Each row is a point on a landscape with many valleys, with its height.
From any point a ball rolls to the lowest of the 2 points nearest to it. It stops when none of these is lower. Distance is the straight distance between rows; heights are no part of it.
j420 (h 358): [ 17  35   6 -15  15  -5  11   9  34  -8  61  18 -15  16  10 -25  30  -8
 -30 -13 -23   6 -56 -34 -18 -19 -19  34  16 -25 -17 -19  11 -34 -31   3
  29]
j951 (h 480): [-37  -6 -15  21 -34   2  13  -7  33   6 -14   7  12 -12   3  14  23 -13
  17  16   1  30 -11  -2  -4   2  17 -12  22 -24  14   0  -6 -25  -7  -2
  15]
j398 (h 499): [-35 -33  36 -29 -20  12 -28 -26 -19   6  31  -9  34 -26 -21  20  18 -36
  -5  -9  -5  16  26 -10  26 -18  -8  21 -20  -5 -16  41   0  -8  46  15
  -3]
j988 (h 625): [ 18   1  49  -6  27  29  -4  -8   6  10   3  15  -1  34  20   3  -8  19
  31  52  32 -17  34  -6   2  21  -4   1  39  32  30  38  15  15 -11   9
  17]
j697 (h 498): [  0  21  23  -3  -1  -7  -4 -36  11  12 -31  37  29  -8  15 -17 -11  10
 -11  -6  42  63  -1  24  29 -37 -11 -26 -28 -15  -3   4  22 -13  18 -26
 -17]
j234 (h 341): [ 29 -49  10 -11  10  23  -4   5  -2  17   6 -10  11  10   7  26 -10 -23
  22  38   5 -53  39   3  14  -6   3  -3   9   3  27   8  -3 -16  12  17
 -11]
j286 (h 592): [-22 -16  12  -9   2   1  13 -17 -49  22 -16  -4  13  15 -25  10 -17  26
 -20 -14  18   1  25  13  44  14  24 -22 -29  -8 -33  16 -12  28  41 -35
  18]
j689 (h 162): [ 20  33   6 -20  53   1  29  -1 -19  10  11  28 -11  30   6 -27 -26  32
 -13 -17  12  20  -8  15   5   9 -26  15 -33  -6 -18 -14   9  14 -11 -36
   2]
j761 (h 332): [  6   7  -7   5   2  19  -2   8  -2 -27 -11   8  -8  -2 -14  23  10  -5
  26  23   6 -13  33  16 -45 -10   2 -45   7  22  33 -40 -14   4 -13   9
  -6]
j654 (h 187): [ -9  -6 -15   7  -2 -18 -16  28  33  38 -19 -35  -4 -11  26   1 -25 -43
  -1 -10 -23   9 -27  14   5  -5 -50  29 -18  21 -43  -2 -14  -5   9   0
 -29]
j809 (h 410): [-36  30  24   9  15  -9 -19 -40 -18  -7  12  -1 -19  14 -14 -10  28  22
 -11  13  30   5  41 -11  15  -2   2   1 -15 -12 -18  15   7  61 -19  13
 -17]
j516 (h 340): [ -6  -9 -16  -2   9   7  52 -12  13  17   3  -2  15  -1 -10 -18 -18  -7
 -20 -30 -39  36 -34 -34  -4  22 -32  32  -1 -31 -22  25 -18 -32  18  -9
  24]
j177 (h 535): [-21 -25  20 -24  -5  31 -27  32 -26   0   5   9 -10   2 -10  40 -13 -22
  35  -3 -18  23  14  21 -21  32   0 -11  18  29 -51   8   7  -4  26  -6
  34]
j95 (h 386): [-38  39  -4  29 -26 -37 -52  -9  27  -6  10 -16 -22 -33  15 -18  -7  32
  -2  -8   3 -23  -1 -13  43  32  39  19   9  -2  -7 -21  12  27   4  20
 -21]
j667 (h 298): [ 18  40  15  25  -1   3 -17  11  56 -14 -17  23  -8   7  32 -27  11  15
   6  47  21   0  -1   0 -20  20 -13 -26  41  -4  27   5  36   0 -39  -3
   6]
j911 (h 252): [-30 -13 -17  24 -17 -15 -13  35 -16  -5 -27 -41   4  -2  21 -10   6 -13
  43   6 -23 -40  -2  -1 -15  11  -5   5  14  30  29  24 -41  12 -30  -5
  11]
j463 (h 208): [ -1   6  55 -12  12  10   7  16  27 -15  28  33   9  -4 -28 -22  14  17
  28  72  -2 -26  26   4  13  17 -43  -9   3  -1  34 -19  -5   9  -7  18
 -11]
j490 (h 574): [-10   6   7   3  28  14  45 -33 -12  31  -4  -7   3  24 -29   1 -31  30
  -1  -2  18  29  -3  -6  41  11  -2 -16 -33 -50 -21  36 -29  14  20 -33
   2]
j407 (h 529): [ 37 -28  18 -12  -3  16   4 -32 -23  19 -39  47  24  11  14  -4 -49  16
   1 -16  51  64 -31  30  34 -38  -9 -18 -46  -2  -8  15  14 -27  43 -24
 -27]
j325 (h 614): [ -4  -1  12  -4  -9 -13 -57  14 -31 -50 -22 -10  -5  -9   8  17 -16   8
  35  -5  -3 -29  -3  -2  -9   7  48 -53   8  33   9 -19 -15  11  -6   1
 -12]
j496 (h 242): [-31 -27 -42 -20   0  12  19  13 -37   5 -28 -22  -8 -22 -19   4  20 -14
  54 -33 -19 -10 -17   9 -16  29  10 -30  -6  23  -1 -30 -51  -6   2  -5
  18]
j221 (h 244): [  3 -11  10  -7   2   0   3  33  29  16  -1 -10  38 -10   9   7 -48 -29
 -29 -30 -35  21 -21  22   9  -8 -57  49 -27  -5 -44  25  -8  -5  38 -16
  -2]
j796 (h 197): [  9 -51 -40  -9 -25  24  18  -4 -26  17 -33  -6  18   4   9  25 -10 -21
   5 -18   8  34 -17  27  -5 -26  31 -19 -12   5   0   2   2 -35  28 -16
  15]
j852 (h 608): [-37  22  10   6 -36  -7 -40  14 -22  -7  11  11 -16   3  25 -19  29  17
  55  40   9   7 -42 -30 -34  59  11  -8  38  50   3  20  19  21 -32  19
  24]
j848 (h 658): [ 30 -37  37 -14  12  15  -3  -4 -35  14 -21   7  -6  65  16  33 -17  27
  20  40  61   6 -16   4  18  -5  47 -41  19  -2  23  37  13  -8 -18   1
   7]
j624 (h 519): [ -2  52  11  -1 -17 -27 -57  16  34 -26  30  12 -23  -6  13 -37  44  23
 -12  25   5 -26 -11  -7 -20  17   8 -21  25  27 -19 -50  42  20 -30  33
  -4]
j265 (h 108): [-15 -40 -31 -10 -16   4   3   3 -26   4  -6 -17  -4  29  13  23   6 -20
  19   0   8  23 -53 -12 -14 -12  29 -11  -3  -5  -2  11 -10 -38 -22  11
  -9]
j326 (h 294): [-17  -6 -15 -16  -4  12  15   4  36  25   1 -19  32  -6  27  -8 -36 -18
 -19 -53 -33  32 -58 -14  22   7 -51  68  -6 -11 -26  30 -15 -42  48  -1
  31]
j997 (h 589): [ 29  -5   4 -23  16  31  32 -16   6 -11  18   9  17  -1   6  -4  12 -26
  13 -10 -32  10   0 -34 -29 -12 -31  23  26  -5  22  24  -3 -29  -7  12
  19]
j847 (h 369): [-14  31   8   6  31  48   5  21  21   0   9  10 -19  15  -4  35 -14 -27
  27  17   8   4  25  26 -30 -11 -36 -10  13  -8   7 -27 -12  -1 -24  -1
  -2]
j174 (h 372): [-12   4 -35  23 -13 -21   4 -32 -29 -18 -20  -5   4  -2 -18   2  37  21
 -13  -9   8  -4  39  12 -38 -15  34 -20 -14  -2  23 -18  -7  35 -16   3
  -5]
j854 (h 46): [ 12  43 -29  10  39   6  33  -6  -9  40 -24  15  -9   4   1 -18 -36   9
 -35 -42  23   7  10  42  20 -11 -21  15 -37 -28 -31 -28   9  20  18 -41
  -4]
j140 (h 371): [ 25 -45 -16  -4 -10  35  13   0   9  22  -5  23   9  -6  13  20 -16 -16
  30  20   4   1  15  20  -6 -10   6  16  18  24  39 -19   8 -45  18  16
 -12]
j309 (h 493): [  2  44  -7 -10  -4  -6 -15   6   7 -31   0  16  -8 -30  16 -44  32   8
   1 -14  -8 -44  16 -18 -14  17  10 -12  29  36  22 -46  18  14 -21  14
   9]
j522 (h 579): [-46  19  17   9  -9 -26 -43  18  -1  -8   1  30 -25  -8  15  -8   2  38
  52  28  12  34 -26   2 -13  44   7  -5  10  62  -5 -21   3  18 -21   3
  -7]
j691 (h 543): [  5  16 -14   6 -34  -2  20 -33  21   1  -1   1   0  -4   2  -8  67 -29
  -2  16   4   2 -13 -23 -41 -39  -2 -37  37  -4  26   6 -14 -29 -44  20
  26]
j467 (h 121): [  2  -9  32  10   6 -14 -44  30  -5  14 -10  -6 -12  27   5  12 -17  26
  13  59  20 -29  20  29  23  29  17 -17   9  30 -16 -16  12  33  -4  -4
   4]
j557 (h 184): [-11 -14 -46 -20   8   7  28 -26 -22   8  -2 -26  -7  -4  -6  14  23 -23
  19 -28 -16  -5 -26 -30 -12  -4  14  -2  -4   1   2  -4 -40 -21 -10  13
  -8]
j199 (h 118): [-22 -14 -43  26 -30 -29 -17  -7  27  47 -37 -49 -15  -3  11   0  12 -56
   3  16 -20   0 -22   7  -2 -13 -33 -14   1  12 -49  -2 -22  -3  -9  20
  -9]
j996 (h 161): [ 65 -24 -12  -7  11  -5  29  -9  16  13  24  26  -2  12  -7 -12   4  17
 -20  40 -15  -3 -13  11  -6  -1  12  -6  -9 -20   5 -25  54 -26   4   1
 -14]
j579 (h 397): [-16  -8 -13   6  -3 -17 -25  20 -44 -46  33 -41 -11   7  -7   5  36  -1
  -4 -31 -13 -30 -17 -12 -44 -22  34  23 -19   7  29   2 -33  19 -41  11
  -9]
j70 (h 383): [-55  30  16   5  -6  -2 -25 -11 -15   1  31   5 -16   8 -22 -11  31  -3
 -34  13  22  36  35  -5 -14  13 -35  28   3 -10 -41  40  10  50 -22  21
  16]
j779 (h 193): [-28  -1 -28  25 -26 -31 -25   9   4   9 -14 -46 -16 -32  -7   6   7 -41
 -11 -17 -44 -23  16  -5 -18  -2 -18   9   6  11 -30   6 -19  27  -3   3
  -8]
j574 (h 216): [ -1  45   5  23  -4   2  16  11  52   3 -25  33  -6 -18  10 -33   5  20
   3  46  15  -7  42   1  10  50  -1 -23  36 -11  13 -34  27  15   1  -6
  12]
j521 (h 190): [  8 -15 -33   4   5  -4  19 -21 -18   5 -36 -29   0  -7 -15  10 -11  -5
  37   6 -11 -47  15  -7  31  16  19 -59 -27 -18  13 -22 -41   6  21   7
 -38]
j283 (h 354): [  0  26   3  -3  -7 -17  -2  28  14 -13  -9  -6  15 -21  -4 -13  20 -45
 -24  -8 -24 -16   9  11 -37 -50 -50 -13  -9   7 -18 -17 -22   7  -6 -18
   9]
j76 (h 396): [-33  -6  19   6 -15 -13 -33 -17 -39 -16 -17  -4  12  -4 -11   0  28  22
 -13  14  24 -12  63  23  -1 -11  21 -13 -17  30   6   4   2  52   2   3
   0]
j245 (h 127): [-14  28 -55  20  15  -9  33  23  -6  36 -29 -10 -24   8   7 -17 -16  -6
 -23 -43  -5  13  -7  34 -16  11 -18  10 -12   5 -52 -38  -4  14  -4 -37
   5]
j790 (h 594): [-23   8  30 -27  -7  14 -57  10 -15 -30  -2 -12 -10 -16  14  24 -12 -15
  50 -40   8 -13  -6 -18  40  28  48 -43  14  15 -13  -3  -8 -18  26  -8
   4]
j50 (h 639): [ 30  -8  43 -18  28   8 -43   5 -27 -47  52   5 -24  22 -13  31  -5  39
   3 -19  21 -12  -1   3  18  -5  62  12 -10  15  24  -8  11  -2   4   3
 -13]
j775 (h 436): [-55 -46   0  11  -8   5   9  33 -35  31   9 -41  33  25   0   4  14 -17
 -12  -7  -1 -12  12  17   4  -7 -12  45 -15 -16 -11  28 -37  11   5  -5
  45]
j381 (h 449): [-26  -4  30 -21 -14 -18 -48 -19   9  14  45  -4  -5 -19  14  -7  23 -14
  21  38 -13   5 -13 -50  41  30 -14  27   9   0 -39  34  24   6   5  37
 -12]
j518 (h 188): [-34 -32 -14  24 -17  -2   4  15 -29   8 -31 -38   7  -5   1  31  20 -18
  47  -1  -3 -30  22   2   2  37  35  -1  18   3  21  41 -43  10   2  15
  24]
j663 (h 554): [ -9   2   0  -3 -18  19 -23  -3 -10  -4 -14   6 -10 -25   5  37   2 -21
  34  -4  -5   2  31  -2  -9  53  39 -27  39   4 -28  10  18   5  13  14
  26]
j327 (h 400): [ -1 -10   1   1  24  63  14   8  16  -1  -6  22  -3  -6  14  37 -21 -23
  45 -17   8  12  24  18 -30 -14 -14  12  33  17  44 -12  -8 -36   1   7
  18]
j110 (h 345): [ -1  -4  19  -6   2 -14 -29 -19 -19   7  30  20 -11   3 -13 -11  19  13
 -30  20  -4  23  17 -23 -13  33 -11  28  -7  11 -43  40  49  34  -6  20
  -8]
j641 (h 417): [ 43 -12 -10  18 -21 -20   4 -26  16  -8 -41   7   7   0  14 -13   0   3
 -27  13  22  22 -29  -6  -7 -34  33 -50   0 -45  40  19  35 -27 -12  -2
 -27]
j458 (h 251): [ 29 -63  -9 -18 -18   1  -4  -3 -16  16 -24  12   9  18  18   7 -28 -13
  -3  21  10  34 -50   1  12 -49  -5 -10 -21   2  21  24  21 -32   8  18
 -49]
j833 (h 657): [-23  20  -6  -8  43  24   9 -28 -21  14  43   4 -34   8 -29  33 -33  15
   0 -38  29  23  -6 -12  26  10  25  33 -26 -22 -13  -9 -19  -3  22   1
 -19]
j321 (h 238): [ 30  20  20 -32  47  10  41  -3 -54  -8  -7  34   0   2 -13 -34 -21  43
  -6 -42   6   3  23  13  30  -2 -26  24 -43  22   2  -2 -10  34  19 -41
   2]
j721 (h 346): [ 10  -9 -26   8  -6 -24  19  23 -15 -22  29 -11   1 -10 -10 -28  34  17
 -44 -20 -24 -44   8  -3 -33 -21   2  66 -17  21  39 -23   7  21 -27   2
   3]
j181 (h 418): [-35  10  -9  15 -18 -31 -63  -5  10  17  21 -18 -32 -18  24  -2   8 -13
  -1  11   2 -17   8 -21  30  34  12  37  18  19 -32  25  25  33  -5  32
 -17]
j59 (h 200): [ 14 -12   8  37  -7 -23 -26  21  14  -9 -25 -18  -9  23  20   8 -15  36
  -4  43  14 -40  18  19  -4  10  29 -11  17   9  37  -5   3  25 -29  -2
 -20]
j273 (h 690): [ 45 -25  46   5  -2  -7 -20   2  14 -20 -18  39   3  10  -9  13 -47  43
   1  22  34   9  -6  21  50 -21  30 -20   7  11  57  -6  13 -14  18  -4
 -37]
j967 (h 459): [ 10  68 -14   1  19 -10   5   6  28 -15  -2  24 -19 -36  11 -30   3  -3
 -26 -48  -8   0   5  -1 -19  -3 -21   8  17  22  16 -47  16  -6 -18 -22
  13]
j783 (h 313): [-22  -3 -28  20  -7 -19   8   9   5  -3 -40 -12 -10  -9  17  -8 -16   0
  28  -4 -18   4 -29   1 -12   9  -3  -4  -1  29   0  -1 -21  -1 -23 -20
 -14]
j465 (h 390): [ 33  37  15 -37  41  16  -7  -8  20  -3  10  12   5 -13  29   0 -42 -23
  10 -55 -14  16 -44 -24  27   1 -17   6 -11   0 -39   0  10 -40  15 -17
 -22]
j569 (h 119): [  2 -33 -12  25  -5  -8  20  -8 -21   4 -57 -29  21 -16 -19  34  -9   4
  41  12  -3 -41  45  11   6  25  35 -26  -4   9  46  21 -54  12  18   6
 -20]
j878 (h 263): [ 28   9 -10  29   0 -24 -29  43  23 -35   0 -18  -5  21  15 -20   7  38
 -29  18  -1 -36  -3  32 -42 -29   1   4  -5  10  45 -28  16  26 -41   0
 -22]
j213 (h 343): [ 10 -58 -10  -1 -14  26  44 -14  -8  21   5  27  36  -6  -3   3 -10 -10
  -5   9  -5  27   9  23   0 -42 -16  43 -16  -2  31   6   4 -26  26   3
  16]
j99 (h 451): [-25  -3 -19  19   1  19  31 -19  12   6  -5 -18  -8 -21 -27  40 -11 -14
  21   1  -6  14  33  11   8  13  14 -15   4 -34  -1   3 -33  -5  11   0
  -6]
j48 (h 363): [ 30  12   7  24 -10   1   2  13  62 -13 -28  11   3   1  19  -8   6  -9
 -15  33  27   2  -8   3   1 -16   7 -40  33 -46  50   1  15 -35 -25   3
 -10]
j744 (h 415): [-36  19   1   1   2   5  20   7 -21   8  10  18  -5   9 -25 -17  17 -13
 -30  -3 -19  35  14   3 -61  15 -66  34   6  14 -45  25   0  35 -26   8
  30]
j61 (h 568): [ -4  15  11 -14 -10  27  15 -11  19   2  23   4   9   1   0   5  47 -43
   6  14 -14  20 -12 -22 -52 -45 -60 -11  26   7  13  12 -24 -32 -22  23
  26]
j711 (h 456): [-50 -53 -19  17  -4  22   6   1  -6  43 -24 -56   8  43  21  15   1 -32
  26  11  12   1  -3  19  -3 -22 -35  21  -4  -8   0  28 -52 -10  -7  15
  13]
j876 (h 315): [  0   0   6 -26   0   1  16   2   8  -5  71   0  -3   8  -7 -25  42  -5
 -19  10 -22 -32 -22 -32   9 -17  -4  45   1 -24  14  -7   0 -16 -20  23
   8]
j210 (h 649): [-39 -13  13   0 -21 -14   9  14 -18  26  12  21  12  12   4 -28  20  31
  -9  38   1   0  -7  -4  24  38   7  30   6  11 -16  21  12  20  -2  -9
  32]
j873 (h 578): [  4  -7  18  28  -2   6  -3  42  27  -3 -45 -20  28   8  38  10 -56 -17
 -12 -20   0   5 -11  19  11 -22 -11  12   2 -17   3  53 -15  -6   8 -43
  11]
j767 (h 414): [-62  -7 -14   8 -17  16  38  29   4  10  12 -36  20   8 -17   1   3 -38
 -42 -21 -23   0   4   7   4  -9 -39  43   5 -47 -25  33 -40  10   6  -4
  47]
j322 (h 406): [ 26  19  -3  23 -30 -30 -30   0  44  -3 -32   4   8 -16  18  -9  14 -44
 -41   0   3  15   8  13 -44 -53 -25 -24   5   9 -23 -18  29 -15  -4  -7
  -1]
j219 (h 362): [  9 -13 -28  12   6 -22  24   6  -2  33 -28 -11  -1 -18   3 -17 -46  22
   3 -13 -14   8 -28  15  15  -2 -11  27 -44  27  -9 -12 -17   2  12 -32
 -36]
j642 (h 382): [-30  -2 -26   3  -7   1  38  17  17  21  10 -35   2  12  -6   1   5 -37
 -26 -30 -44  22 -48 -26 -14 -13 -47  38   4 -38 -42   7 -50 -25  -4  -1
  50]
j56 (h 629): [ 25   1  18 -17  11  -6 -56  23 -12 -66  11  -8 -23  12  12   8  -6  36
  12 -13   9 -35 -12 -13 -10  -2  60 -22  14  18  38 -17  16   4 -22  19
 -24]
j276 (h 442): [-49   9 -10   1   5  29  19   5  -7  39   9 -14 -23  36 -12  11  15 -37
  11  16 -21  43 -12   1 -51  11 -88  14  12  -2 -69  20 -27  18 -13  34
  31]
j298 (h 312): [ 22 -18 -10 -26   3  30  27 -15  -2   0   6  -3  15  -1  -9   8  34 -47
  24  16 -10 -49  32  -9  -5 -27 -20 -18   7  -2  35 -16 -24 -19   4  26
  -6]
j126 (h 311): [  8   1 -14   4  24  -4  19  40  -5 -22  26   2  -6  22  -2 -13  12  24
 -29   2  -2 -34  -8  30 -17 -30   5  26 -17 -10  28 -36   2  11 -28 -28
  12]
j715 (h 342): [ -2  36  -2 -19  34   6   7   2  31  31  15  14   6   6  50 -16 -40 -11
  -7 -54 -12  35 -52 -21  19   0 -51  58  -1  -9 -30  -4  -6 -44  12  -2
   9]
j813 (h 609): [ 22  -8  36 -28  14  34  19 -10  -4   6   5  19  19   7  25 -11   1   1
  33  23  -6   8  13 -24  -8  28 -41   7  24  23   6  41  20  -6  -3   4
  19]
j138 (h 412): [ 19  78   2  -7  31  -9  19 -12  31  -6  23   5 -30 -14  -2 -26  15 -13
 -33 -59  -8  20 -20 -45 -28 -23 -33  12  14 -13 -11 -19  -9 -12 -31 -12
  20]
j97 (h 344): [-20  17 -19  30 -36 -38 -13  -9  28 -14  10  -9   5 -25 -24   2  -4  30
 -21   4   4 -16   3  15  35  17  67 -15 -10 -25   6 -54  13   9  18   9
 -20]
j452 (h 681): [ 48   4  42  12  19 -16 -21 -18  14  -7  23  14 -14 -10 -20  29 -68  60
  -8 -11  29   5 -17   9  49   2  46   4 -18  14  25 -13  11 -11  36 -12
 -46]
j793 (h 648): [ 18  15  30 -41  41  34  -8 -31 -33 -26  63  14 -20  13 -20  14 -10  24
   6 -39  31  -3  -3 -33  44   4  48  29 -12 -15   8  -6   7 -10  18   4
  -8]
j992 (h 426): [ -5  -6 -34  -8  18  54  37 -18  -1  11 -24  -8  -9  -7 -12  38  -6 -34
  50 -33   7   3  28  12  -8   3 -13 -20  16   4  21 -24 -43 -27  20   5
   7]
j566 (h 668): [ 14  27   9   8  32   0 -18 -25   5  -5  26   4 -28 -17 -16  34 -59  47
 -11 -49  18   9   0 -16  28  24  48  24  -8  -6   0   6  12  -1  22 -11
 -33]
j964 (h 237): [ 44  -4 -18  11   9 -17  15  -1  22   2  21   3 -18   9 -15 -20  15  40
 -21  41 -10 -35  13  -7   1  47  19   5  11 -26   2 -23  41  12 -10  21
 -17]
j741 (h 477): [-25 -19  23 -24 -22   8 -29 -22  -4  14  35 -19  16 -33   3  15  14 -36
  15  -6 -23 -10  -3 -44  47  32   8  25  11  -9 -21  54   9 -17  41  34
   6]
j274 (h 641): [ 35  -5  37 -16  28  19   6   4 -19  -1  -3   6  -3  53  36  -4  -4  37
  30  20  52 -32  -8 -12  23  -3  36   3  31  25  59  26  14  -7 -26  -1
  14]
j573 (h 270): [ 10  -5  20 -18   0   2  19   4  13 -14  32   0  12   4 -19 -10  44 -19
  10  48 -21 -39  -5 -29  -1  -5 -35 -16   0 -25  17  -3 -12   1 -19  17
   0]
j204 (h 575): [ 11  -3  -3   5 -11  13 -47  -4   1  -6 -28  -8  -7 -18  25  38 -39  -9
   8 -45   7  10   8  -4  13  24  51 -20  20  12 -25  16  19 -18  35 -20
  -5]
j726 (h 224): [-17  34 -49  29   5 -17  10  11  17  14 -34 -12 -25   4  -9   4 -27  11
  -2 -20   8  14 -11  32   3  -6  24 -32 -26 -11 -18 -70  -8   1  -3 -38
 -21]
j678 (h 167): [ 39 -55 -16 -22 -23 -10  16  14 -24  -1   1   1  13  30   3 -10   9 -29
 -24  28  -7   4 -66   7 -18 -61 -13 -25 -25 -14  -4  -7   6 -36 -15   9
 -14]
j840 (h 293): [ 23   4  -3  -4   9 -30  13 -10  -2   6  11  12  -6   1  -7 -48  17  34
 -21  40 -26  -4   8 -16   0  32 -27  -1 -15  11 -15   0  35  31 -15   2
 -22]
j313 (h 549): [ -9  34  32   7   5 -23 -35   7  19 -23  17  20 -21   1   9 -27  11  53
  30  30  17  -6 -14 -14  16  53  35  -2  31  33   4 -27  40  20 -23  22
  -5]
j710 (h 286): [ 25  23  12 -29  37   8  17 -17 -32 -16   8  19  -6 -15 -12 -21 -33  37
  -5 -32  -8 -28  18 -19  40  30  13   5 -17  15   5  -1   9  17  20 -20
 -14]
j457 (h 367): [ 27 -17   8 -35   8   9  -8   1  16  -3  14  24  20 -19  23   3 -30 -25
   5 -18 -11  23 -28  -3  12 -21 -34  21 -14  16  -1  -9  11 -44  16  10
 -28]
j378 (h 465): [-38   6 -31  12  10  18  20 -11  -3  33  -5 -25 -12  33   7   1  29 -30
  -5  11   3  11   0   5 -33 -22 -42  14   4  -4 -22  12 -29  13 -28   8
  23]
j479 (h 517): [-28 -40  34 -10 -12  15 -12  20 -32   1  38  -7  13   4 -33  44  -2 -29
  -3   8 -24  18  32  10 -13   8 -11  21  -7  -8 -43  39  -2  17  25  13
  22]
j90 (h 450): [ 46  11 -29  19 -20 -31  -1 -12  22  -5  -4 -15 -10 -28  -2   4  27 -25
 -47 -10 -31   6   7 -22 -53 -21   5 -12  16  14 -27  -2  20  -9  -5   6
   3]
j990 (h 556): [ -2  13  13  25 -16  -7 -14   8  54 -27 -11  -5  19 -32  21  15 -36 -14
 -22 -23   1  19  -6  -1  16 -32   4   2   4 -36  15  37   5 -16  10 -24
 -10]
j577 (h 373): [  9 -11 -23   8   6 -23  -6  18 -25 -47  40 -34  -5  -9 -43  10  11  29
 -40 -42 -30 -30   4  -6 -29  -3  34  51 -25   0  29  -6  -9  25 -17  14
 -23]
j47 (h 250): [  9   4   1 -10  13 -16  15   5 -25 -10 -11 -28  -2 -11 -17  -2 -23  16
  18  -4 -36 -52  17 -22  35  47  20 -22  -6  -6  -4   9 -20  26  12  -5
 -22]
j563 (h 261): [  9 -47 -47  -4 -33  19  62  -5 -35  18 -23  -2  39 -21 -25  11   9 -20
 -20 -40 -13  16  21  25 -15 -27  17   6 -23 -11  -9   6   2 -11  58 -23
  43]
j409 (h 462): [ 29  13  -4   9  17  -2  23 -28  16  -1 -32  10   0  15   9 -16 -21   9
  -5   9  27  15  -6   6  25 -36  -7 -50 -25 -36  21   9   9 -10  -2 -21
 -30]
j682 (h 632): [-30 -11  32  -4 -25 -19 -35  28 -41   3  14  -2  -1  14  10 -15  26  20
  38  41   8 -16  -9 -24  12  63  20  17  36  32 -23  38  10  35 -17  17
  52]
j190 (h 512): [ -6   0 -22  13 -37 -20  17 -39  20 -19 -10  20   5 -33  -6 -15  57   7
   6  14  -6  27  -4 -29 -22   2  32 -15  27  -2  43  -4   6 -24 -24  17
   8]
j596 (h 399): [ 16  42 -24  20   1 -27   4 -34  -5 -35 -12  -6  -1 -10 -29 -30  53  36
 -45 -26  -4  -8  42 -10 -38   5  16 -18  10 -15  12 -13  16  45 -22  13
  10]
j583 (h 317): [ 38 -21  24 -32   0   7 -18   1  -2   3 -26  29  24   7  38 -14 -20 -11
   6   9   4  26 -25   0  -8 -17 -37 -20 -16  35   1  37  20 -13  -5  -4
 -31]
j690 (h 674): [ 15 -28  39   4   5  -9  -9 -33 -16  11  -8  10  -2  41 -11  26 -20  45
  -4  29  63  15  -9  16  61 -25  54 -28  -1  -8  32  14   0   0   8   2
 -21]
j747 (h 25): [ 15   5  38  -9   9  -4 -31  32   3  -8  12  37   4  15   6  -7   0  32
 -15  23  24 -22  25  36  11   9   9 -13   6  27  -2 -37  42  14   2 -16
  16]
j180 (h 132): [ 21  -3  28  -9  -4   0  18  12  32   1  -8  33  28 -10 -11 -40  12   9
 -15  60   2 -32  48  10  23  20 -25 -23   0 -12   0 -19  28  13  21  -6
   2]
j94 (h 427): [  9  23 -23  -3  -5 -20   9 -39  -7  -9  28   3 -18 -14 -39 -16  44  15
 -60 -33   2  12  22  -9 -22   4  25   2 -13 -20 -26 -17  32  16   0  14
  -2]
j175 (h 530): [  2  33  25  25 -22 -26 -13 -29  51  -5 -23  21  33 -42  13 -29  -6  12
 -44 -27  21  34  19   9  14 -24  -7  16 -10 -19  13  15  34  -1  26 -25
 -11]
j495 (h 51): [ 68 -32 -21 -27  -1   7  38 -19  -5 -14  31  11   5  23 -15  -6  20  -8
 -19  18 -13  -7 -46 -16   4 -35  17 -23 -17 -42   3 -13  14 -45   1   9
  -9]
j422 (h 553): [ 15 -19  10  -9  17  25  14  -9 -13  19 -14   1  14  17  -4  26 -59   7
   3 -18  20  34 -22  25  45 -16  -4 -16 -37 -25 -22  23 -15 -21  51 -33
 -10]
j505 (h 302): [-33  22  18   5  -8  -4 -17  45   9  -9  -5 -21   8  -2  -1  -5   2 -42
   5  15 -15 -29   9  18   5  -6 -50 -24   1 -26 -36  -2 -28  21  -2 -17
  21]
j738 (h 249): [-31  20  -1  12  -3 -31 -34  25 -18 -14  15 -31 -16  -1  -7  -5  18 -11
  -6  12 -26 -48  14   3 -11   5 -27   1  -2  -1 -24   2 -21  51 -24  16
  -6]
j430 (h 292): [-26 -19  -6  -8 -12  19  10  10 -35 -36  -4  15   8 -13 -32  30  21   3
  60  -7  -7  14   3  18 -39   2  23 -37  -2  20  34 -32 -41  -6 -12  -5
  14]
j236 (h 305): [ 17 -31 -43   7  -6  22  66 -21 -24  18  -8  30  25 -33 -33   3   0 -10
 -19 -24 -20  39  38  23 -45 -30 -28  39 -18   4   8 -11   5  -8  34  -7
  22]
j889 (h 290): [  9  22 -25  19  -8 -15   4  13  37  -1  -8  -2 -15  -5 -14  18 -21   5
 -15   9  12 -22   2  34  20 -12  42 -41  -5 -37   0 -79  13 -14  20 -16
 -18]

Where does a ball stop that starts at each point below?
j566 | j854
j479 | j854
j286 | j180
j490 | j180
j990 | j180

Call two points neighbours if one is among the 2 nearest of the other. Go from one point of each pair to the other, from neighbour to neighbour, staying as low as possible. Name the highest point that can't be avoided.
j569, j199 | j219
j265, j174 | j873
j747, j265 | j140
j569, j854 | j710
j495, j326 | j465
j854, j174 | j809
